A landscape with many valleys, sampled at points; each row gives a point and its height.
From any point a ball rolls to the lowest of the 3 points nearest to it. It stops when none of these is lower. Distance is the straight distance between rows; heights are no part of it.
segu: [184 125 127 169  89 119 104 119 111 143 114  82  79 165 174 155 150 131
 106]  (h 134)
Dov: [129 162 118 122 101 154 149 106 116  99 119 122  79 189 116 158 138 180
  85]  (h 562)
Tobe: [179 149 118 139  98 125 164 112 101 117 128 117  93 174 164 127 137 141
 109]  (h 481)
mokeb: [ 61 116 173 124 204 120 116 156  93 126 144 161 133  98 104 124 112 127
 121]  (h 669)
regag: [129 101  89 139  89  66  78  76 107 167 119 135  74 166 137 190 166 122
  59]  (h 74)
sok: [176 109 112 176  89 108  78 109 113 149 118 101  77 161 168 172 154 138
  85]  (h 59)
fas: [186 149 118 128 102 122 172 101 105 127 127 116 102 165 169 123 132 135
 125]  (h 381)
dumi: [106 118 107 119 116 129 149 166 158  93 132 107 177  96 111 121 140  93
 132]  (h 189)
kop: [152 110  78 120  99 111 150 150 158 124 134 118 169 101 125 128 136  75
 166]  (h 443)
Muzi: [158  97 102 161  89  90  71  94 111 158 118 109  72 162 158 177 160 128
  78]  (h 19)
fidag: [ 89  68 160 144 137 191  95 153 163 142 127 149 152  45 178 127  94 174
 184]  (h 685)
zenu: [173 139  77 101 107 110 162 107 146 137 135 141 142 136 140 114 128 101
 167]  (h 373)
Soso: [ 89  84 153 103 118 134 177 168 151  94 141  99 165  71 130 117 137 107
 129]  (h 206)
somes: [106 176  90 118 130 151 100 120 162 115 127 149 149 139  69 115 119 140
 135]  (h 405)
Damer: [ 73  61 170 102 154 159 113 124 155 129 131 154 138  52 156 122  99 154
 163]  (h 530)
gep: [176 152  99 104  98 115 174  99 125 123 134 139 124 156 141 114 125 126
 141]  (h 637)
Fifen: [109 174 100 122 140 147  88 128 150 120 133 155 143 143  63 118 116 148
 133]  (h 418)
tupam: [ 77 126 143 126 149 137 141 162 142 101 129 111 175 100  94 119 134 108
 118]  (h 470)
Negu: [ 75  91 167  99 144 146 162 157 144 100 135 117 164  71 121 115 132 116
 127]  (h 301)
Boz: [151 163 118 122  96 134 166 101 116 101 122 128  95 182 134 137 135 166
  97]  (h 550)
Pigar: [191 117 140 180  93 115  83 114 122 166 111  77  85 149 178 148 135 121
 112]  (h 100)
Fel: [ 78 139 155 139 211 109 102 180  66 123 161 172 138 121  86 126 121 123
 106]  (h 614)
lin: [ 77 146 142 142 208 107 107 184  48 120 164 195 138 135  94 139 120 135
 103]  (h 634)
gado: [138 113  89 159  82 112 100 121 109 129 108 108  78 180 154 183 170 145
  72]  (h 63)
Ferud: [126 174  99 102 113 153 136  88 149 105 125 157 122 163  93 118 115 165
 130]  (h 583)
refil: [205 122 136 119 126  96 164  93 134 191 116 108 130 134 158 100 114  80
 187]  (h 57)
nisa: [116 106 103 118 110 125 153 164 163 103 132 105 180  90 116 127 143  84
 146]  (h 296)
Tad: [203 141 153 144 119 112 152 103 112 168 115  94 114 148 177 110 124 104
 148]  (h 75)
tiri: [120 175 121  98 120 153 126  91 140 110 130 160  94 177  81 127 122 183
 111]  (h 581)
Dupo: [192 122 105 110 121  96 162 100 137 167 127 124 133 124 147 116 117  74
 189]  (h 85)
resig: [196 141 133 144 110 113 146 108 105 149 117  98  98 163 182 123 132 125
 128]  (h 176)
tota: [ 57  92 183 102 182 139 127 137 128 116 128 144 135  72 118 116 118 126
 128]  (h 617)
pase: [116  72 139 114 102 126 182 174 156  96 142  87 167  75 143 119 141  90
 139]  (h 292)
Guta: [121 165  80 113 116 139 127 120 160 109 126 147 158 129  94 118 124 131
 139]  (h 344)
Suro: [194 146 116 118 111 113 168  98 110 135 132 125 112 163 164 111 127 118
 144]  (h 415)
zadir: [154 157  88 102 106 130 158 100 138 113 129 149 132 154 125 119 128 137
 136]  (h 506)
Vaf: [ 84 159 138 145 174 135  89 173 124 114 132 138 164 116  63 113 119 127
 121]  (h 492)
zib: [108 144  81 125 117 140 126 143 161 104 122 134 174 119  87 116 137 108
 140]  (h 158)
Mepo: [ 57  97 185 106 197 128 118 143 115 126 135 153 134  77 118 120 109 128
 129]  (h 567)
Ritas: [197 133 171 176  86 126 101 102 141 196  85  50 123 144 177 118 123 115
 140]  (h 14)
Lemor: [ 94 171 134 160 188 128  77 188  95 127 162 161 146 144  66 130 122 142
 114]  (h 555)
rif: [ 90 170 136 156 179 133  78 175 114 123 150 147 146 129  66 117 117 130
 115]  (h 520)
viz: [ 70  72 165 111 191 139 100 138 114 130 136 177 119  66 138 134 101 141
 148]  (h 127)
gota: [128 172 115 103 109 157 151  91 128 105 122 148  93 176 106 131 127 181
 108]  (h 571)
lor: [194 131 178 145 115 109 153  88 129 203  94  67 139 133 171  94 115  97
 167]  (h 39)
Poba: [156 131 109 162  82 122 119 125 101 119 113 106  77 180 158 165 159 148
  78]  (h 91)
fovi: [ 91 164 113 136 146 145 100 158 149 115 124 133 164 125  67 120 129 124
 136]  (h 447)
debe: [ 67  67 172 113 174 154  98 132 142 134 133 164 125  61 152 127  99 144
 158]  (h 479)
lur: [ 73  64 178  92 134 148 158 131 153 110 136 135 151  55 142 112 119 138
 138]  (h 404)

Write out the way that a ball takes from each point below.
tiri | Dov Boz Tobe resig Tad lor Ritas
lur | Negu Soso dumi zib
Fel | Lemor Vaf fovi somes Guta zib
mokeb | Mepo viz
Ferud | zadir zenu Dupo refil lor Ritas
Poba | sok Muzi

Call two points neighbours if one is among the 3 nearest of the other. Go from one point of each pair to the other, from neighbour to neighbour, staying as low as possible. Name the highest point that can't be avoided.
Muzi, zib | kop
Muzi, viz | Damer
Ritas, Muzi | Pigar
